Points on a hilly landscape, in no order, each with its height.
A climber steps from a point to the highest of its 2 nearest points, and stops where none of them is higher. Distance is the straight distance between rows; heights are no part of it.
z_335 h=4.59: [160  93  91 106 108  96 133  86  92 112  50 128  81  98  62 125  83  76
  97  96]
z_34 h=1.42: [105  82 127  85  78  82  75 104  92 106  91  84 135 103  48  91  87  78
  84 106]
z_357 h=3.55: [ 60  86 102  96 101 118  44 118  92  74 116 101 106  87 109  95 117 112
  67  95]
z_83 h=1.07: [100 143  90 123 114 104 145  67 120 123 100 110  90 110  95 117 118 121
 107 101]
z_54 h=3.56: [ 49  66 113  61  90 126  50 119  90  88  94 114 130  83 118  68 103 111
  99  89]
z_800 h=0.91: [ 68  92 120 119 103  91 148  68  84 123  71 106 111  90 108 100  80  74
 124 104]
z_337 h=2.89: [137  93  76  88  95  79  95  94  98  98  89  69  81 121  79  82  82 102
 112  86]
z_696 h=0.54: [ 67  87 122  89  94 117  77 106  87  89  85  95 130  89  96  85 109  89
 110 131]
z_199 h=1.98: [ 84  73  75 102  88  93  89  80 105 131  88  95 126  84 108  96 106  95
  94  87]
z_168 h=2.67: [126 118  94 124 114 111 153  81  99 118  83 122  88 116 104 122  72  94
  98 105]
z_403 h=1.91: [109 102  76  92 118  74 109  83 132 110 108  94  85 116  99 113  86 103
 118  97]
z_44 h=0.74: [ 96 135 107 138 106 103 163  79 107 131 110 131 106 106 102 112  95 116
 109  94]
z_732 h=5.28: [160 117  93  81 113 113 131  94  88 101  77 111  81  98  55 117  74  75
  97 109]
z_473 h=0.88: [143  73 111 109  88  83  82  91  88 112  66  86 112 100  66 108 103  70
  78 105]
z_40 h=1.06: [149 114  85  78 118 100 104  92 141 110 111  83  73 112 106  84  96 108
 113  78]
z_728 h=1.57: [131 115  83  92 143  92 136  76 142 101  98 108  73 114  90 108  77 108
 105  99]
z_43 h=0.35: [ 87  82 109  99  97 109  67 106 107  68  98  89 137  86  94  73 114  95
  98 107]
z_825 h=3.86: [159  79  79 112  91  80 116  92  89 129  58 104  88 109  78 132  93  75
 104 104]
z_784 h=4.33: [ 45  70 104 116 114 101  62 134 107  97 122 110  71  83 137  90 160 108
  91 111]
z_782 h=1.92: [109 123  83  79  93 105  89  88 117  85 127  85  83  93 104  99  99 115
  97  84]
z_546 h=3.65: [138 121  71 100  97 112 110  76 123 130  89 117  82 109  93 104  96 100
 103  99]
z_345 h=2.60: [ 87  98 108 110  99 120  75 142  86  87 129 107 107  81 144  85 117 138
  70  74]
z_62 h=3.04: [ 77 101  83  95 101 122  67 107 100  98 103  87 114  89 108  91 113 114
  66  91]
z_793 h=2.87: [ 95  82  98  94  96  83 131  87  94  93  78  80 106 105  70  95  75  74
 122 115]
z_824 h=1.15: [129  70 112 102  71  81  73 105  83 103  86  73 120  99  64  90  91  90
  76  73]
z_459 h=3.18: [169 109 102  67  76 100  82 112  90  84 107 100  94 118  65  78  74 112
  98  67]
z_762 h=0.56: [ 58  92 106 120 109  90 102 111 117  87 114 110  79  91 123 106 151  95
 129 135]
z_227 h=1.29: [ 91 100  95 104  85  85  65 114  93  56 122  79  70  93 116  84 132 108
 105 105]
z_941 h=2.18: [106  99  97 114 108 102  79 133 112  77 129 104  71  97 114 113 121 104
  97 130]
z_646 h=1.75: [ 96 118  98 117 118  92 103 113 121  83 120 107  56 117 111 116 136 112
 107 126]
z_140 h=2.71: [ 71  89 104 105 112  92  83 118 100  68 107 101  90  92 116 128 111  90
 102 144]
z_496 h=1.24: [ 73 128 108 128 128  95 137 105 118  95 126 123  73 121 115 130 128 122
 111 125]
z_355 h=0.83: [ 49 132 102 123 114  94 133  95 115 114 118 120 103 113 100 131 127 117
 111 115]
z_323 h=1.68: [ 86  91 113  84  94 106  63 105  90  82 100  93 139  89  59 113  91  85
  78 113]
z_178 h=2.39: [ 74  88 120 100  87  85  87 136  87  78 126  91  90 114 147  83  98 108
 113  80]
z_805 h=1.87: [ 63  94 139 111  99  93 100 141  84  69 120 114 111  92 154  79 117 118
 100  62]
z_977 h=2.51: [127  86  64  94  78  90 100  84  71 113  83  94 109  93  69 126 101  83
  95  95]
z_365 h=4.11: [ 98  94 104  88  79 110  66 128  78  82 104  95 129 114  95  93  89 117
  75 105]
z_270 h=0.98: [131  77  96 105  89  69  78  92 107 133 105  77 109  98 114  90 111 106
  95  63]
z_918 h=0.72: [ 70  83 118  90 106 117  96  86  84 113  67  93 133  84  91  95  97  70
  96 139]
z_492 h=1.73: [ 93  91 130 116  93 104 141  94  77  86  83 103 126 101  61 112  73  78
  97 114]
z_39 h=4.27: [163  97  73  88  90  99  83  87 113 116  96 110 103 103  97  99  90  98
 102  84]
z_104 h=3.10: [131 139  85 100 123 115 139  68 105 131  75 129  70 114  92 111  87  95
 114  92]
z_93 h=3.41: [118  85  93 101  98  79 109  95  95 107  88  61 106 109  81  89  89  83
 101  97]
z_828 h=2.48: [ 93  85  85 116 105  84 111  75  97 131  67  98 112 100  92 118 106  84
  90 107]
z_998 h=1.51: [ 96 132  92 112 114 107 112  75 117 136 115 102 101  94  92  96 133 127
  95  93]
z_709 h=3.38: [ 97  94 107  90  89  96  84 113  90  94 132  57  97  90 115  83 105 114
 102  87]
z_573 h=3.35: [ 46  86  92 105 110 114 103 103 101  95  92 100 107  90 113 118 112  97
 100 126]
z_991 h=3.24: [ 84  89  97 126 104 108  65 136  87  88 128 104  78  91 132  91 143 123
  80 101]
z_224 h=5.72: [133  99  98  88  81  95  82 107  93 105 113 111 111  98 128  97  82 118
  73  54]
z_259 h=3.36: [ 90 120  95 130 120 109 131  86 116  90  97 120 114 109 115 111 100  95
 100 117]
z_530 h=2.19: [122 146  87 103 119 125 128 106 107  63  99 135  66  98  96 120 104 101
 119 122]
z_731 h=2.44: [112  82 134  89  76 100  82 128  73  91 103  76 137  95 111  69  86 106
  91  69]
z_87 h=0.32: [125 133 111 119 124 126 168  88 107  98  99 137  47 118  88 103  71 123
 108  91]
z_122 h=2.90: [108 130  82 112 114 129 123  83 107 106  95 127 102  85 108 112 109 104
  92 122]
z_461 h=5.89: [ 36  78 108  95 106 106  68 122  96  93 107 106  95  87 138 101 144 101
 105 127]
z_68 h=3.15: [131  82  78 109  85  73  94  84 101 134  64  87  90  95  88 115 105  87
 107  93]
z_194 h=1.60: [ 58  76  98  79  94  91  97  79  98 131  87  92 125  83 110 100 109  84
 119 104]
z_713 h=2.17: [134 121  85  84 102 111  88  87 126  74 113  96  97  90  85  98 100  93
 105 107]
z_515 h=4.45: [167 123  88  67 108 103 110  76 100 144  77 116  51  91  84 106 103  88
 109  86]
z_851 h=4.82: [136 109 101  87  76 106  59 117  84  88 114 109 121 108  92 102  87 108
  63  74]
z_200 h=3.45: [ 82  92 132 101  74 107  65 148  62  59 112  97 124 111 113  84  95 110
  86  89]
z_837 h=1.61: [105 120 101  95  96  93  65 111 112  68 137 104  70  99 118  92 117 121
  97  86]
z_102 h=1.01: [ 75  84 109  86  96  87  85 107 116  95 109  76 100 102 119  82  95  89
 127 115]
z_239 h=0.92: [ 64  88  95 105  96  87  82 115  93  78 120  90  71  96 115 103 142 100
 134 116]
z_558 h=2.34: [123  94 108 127 106 100 154  88  88  97  91 131  95 111  87 119  45  80
  87  96]
z_721 h=1.97: [103  93  92  95 105 100  97  93 104  93  97 100 127  84  77 113  92  83
  92 111]
z_717 h=2.05: [ 90 100 111 126 114  93 158 102  87  86  91 109 107 111  96 110  61  90
 101 108]
z_385 h=1.59: [ 84  99  77  89  79  93  71 103  99  81 120  90 100 102 106 115  97 108
 104 101]
z_612 h=1.96: [ 97 110  88 120 125  95 170  78 121  91 106 114  79 126  96 112  82 104
 124  91]
z_566 h=0.23: [ 44 109 120 126 121  93 130  94 106  77 111 116  88  79 121 101 128  99
 134 131]
z_255 h=1.25: [ 91 110  94 106 107  89  96 109 129 122 136  95  98 121 125 103 121 136
 107 103]
z_518 h=1.32: [110 100  84  99  93  96  76  90 126 132 109 100 102  96 115  91 112 114
  78  62]
z_974 h=3.54: [141 102 105  83  68  85  74 111  96  76 101  94 107 131  61  88  68  93
  90  89]
z_405 h=0.27: [ 85 135 126 141 119 107 160 102  92  97 113 136  69 106 114 109  84 118
  90 103]
z_349 h=0.48: [108 134 115 138 114 120 165  89 105 113 111 133  77 127 105  94  84 126
 107  82]
z_789 h=6.07: [147 124  77  83 105 130 113  96  89  96  88 103  74  96  71 103  93 102
 115 116]
z_195 h=4.58: [163 106  90  73 108  94  98  91  99  96  95  90  85  93  49 107  84  90
  88  93]
z_471 h=2.03: [ 70 130  81 108 122 112 104  84 117 113  89  81 102  95 105 107 117 119
  82 106]
z_909 h=2.53: [113 139  86 102 105 121 104  93 116  77 100 113  92  89 105 108 127 108
 110 113]
z_271 h=2.84: [109  79 119  95  81  91  82 117  88 113 108  56 118  80 109  79  81 100
  84  89]
z_196 h=2.09: [124  80  84  93  63  97  78 109  75 120  91  80 120  91  84 109  96  88
 105 108]
z_822 h=2.52: [ 86 125  82 105 107 115  81 101 104  92 106  94  82 106 121 111 122 119
  73 105]
z_841 h=2.29: [110 104  85 108 111 100 119  80  98 109  80 100 103 102  86 116  75  92
  90 111]
z_187 h=1.26: [ 62  77 112  74  90 101  78  92  95 118  96  80 110 101 133  79  98 102
 108  92]
z_103 h=1.17: [ 82  77 104  98  77  84  72  92  78 118  73  83 138 100  74 106  91  70
  83 107]
z_57 h=4.35: [ 47  66 122  88  94 106  51 133  76  82 110 101 105  80 122  92 117 104
  99  96]
z_593 h=1.30: [135 137  97  82 132 112 119  93 138 115 112 112  62 105 101  99 102 113
 115 103]
z_831 h=2.88: [ 87  77 133 106  81  94  71 150  72  68 118  91  94 116 131  70 111 103
  96 100]
z_478 h=1.67: [104  87 109 104  88 103 126  93  83 107  80 109 136  75  69 113  80  61
 103 113]
z_300 h=3.06: [ 63  66 137  51  75 117  60 124  72 110  88 108 143  87  97  73  93  97
  93  84]
z_418 h=2.85: [ 74  71 142  83  79 113  78 141  70  86  95  92 132 105 132  67  84  97
 104  88]
z_928 h=1.31: [ 92  86  98  81  96  87  75 111 105  67 121  88 115 124 106  97  86  97
 109 104]
z_883 h=0.85: [ 54 113 100 106 119  94 100  97 128 108 118 103 106 114 118 101 125 115
 117 117]
z_309 h=0.93: [ 79  71 120  93  83  97  89  78  84 118  58  76 123 104  82  88  99  61
 112 117]
z_215 h=0.65: [ 91  97 111 133 104  85 151  58  98 119  71 116 108  85 100 106  86  83
  88  89]
z_522 h=2.14: [ 71  74 102 102  96 115  79 135  92 114 116 100 126  89 147  75  98 132
  84  75]
z_510 h=4.01: [147 113  90  83  84 104  87 103  99  87  88  96 117 107  49  96  88  88
 100  99]
z_179 h=1.22: [ 56 105 105 104 104  89 129  71 106 126  91  92 103  93  99 105 102  92
 125 110]
z_210 h=1.69: [ 91  97 102 104  98 101  75 109 119 116 125  94 113 109 138  75 113 120
  86  81]
z_231 h=4.92: [149 111  92  73  94  93  75 103 111 112 114 107  83 102 110  87  81 111
  83  67]
z_725 h=4.09: [ 94  95  96  93 109  92 106  96 100  91 110  51  87  99  89  98  92 104
 102 105]
z_182 h=3.96: [ 56 106 105 110 112 113 126  92 105  95  89 122 129  94 103 122  96  84
 105 127]
z_232 h=2.38: [ 93  99  83 107 109  80 147  77 115  98  97  88  91 115  85 101  83  87
 129  97]
z_341 h=5.26: [146 125  86  69 122 120 108  80 110 113  88 125  64  88  74  95  84  94
 130  96]

For each start below, name the point where the climber stops.
z_492 => z_224
z_405 => z_57
z_355 => z_182
z_227 => z_182
z_102 => z_182

Call two points neighbours if one is among the 2 nearest of the other. Go from one point of each pair to the other, from neighbour to neighbour, staying as high as possible. Name the lowest point that can't be avoided.
z_789, z_461 => z_418
z_182, z_461 => z_102
z_224, z_789 => z_546
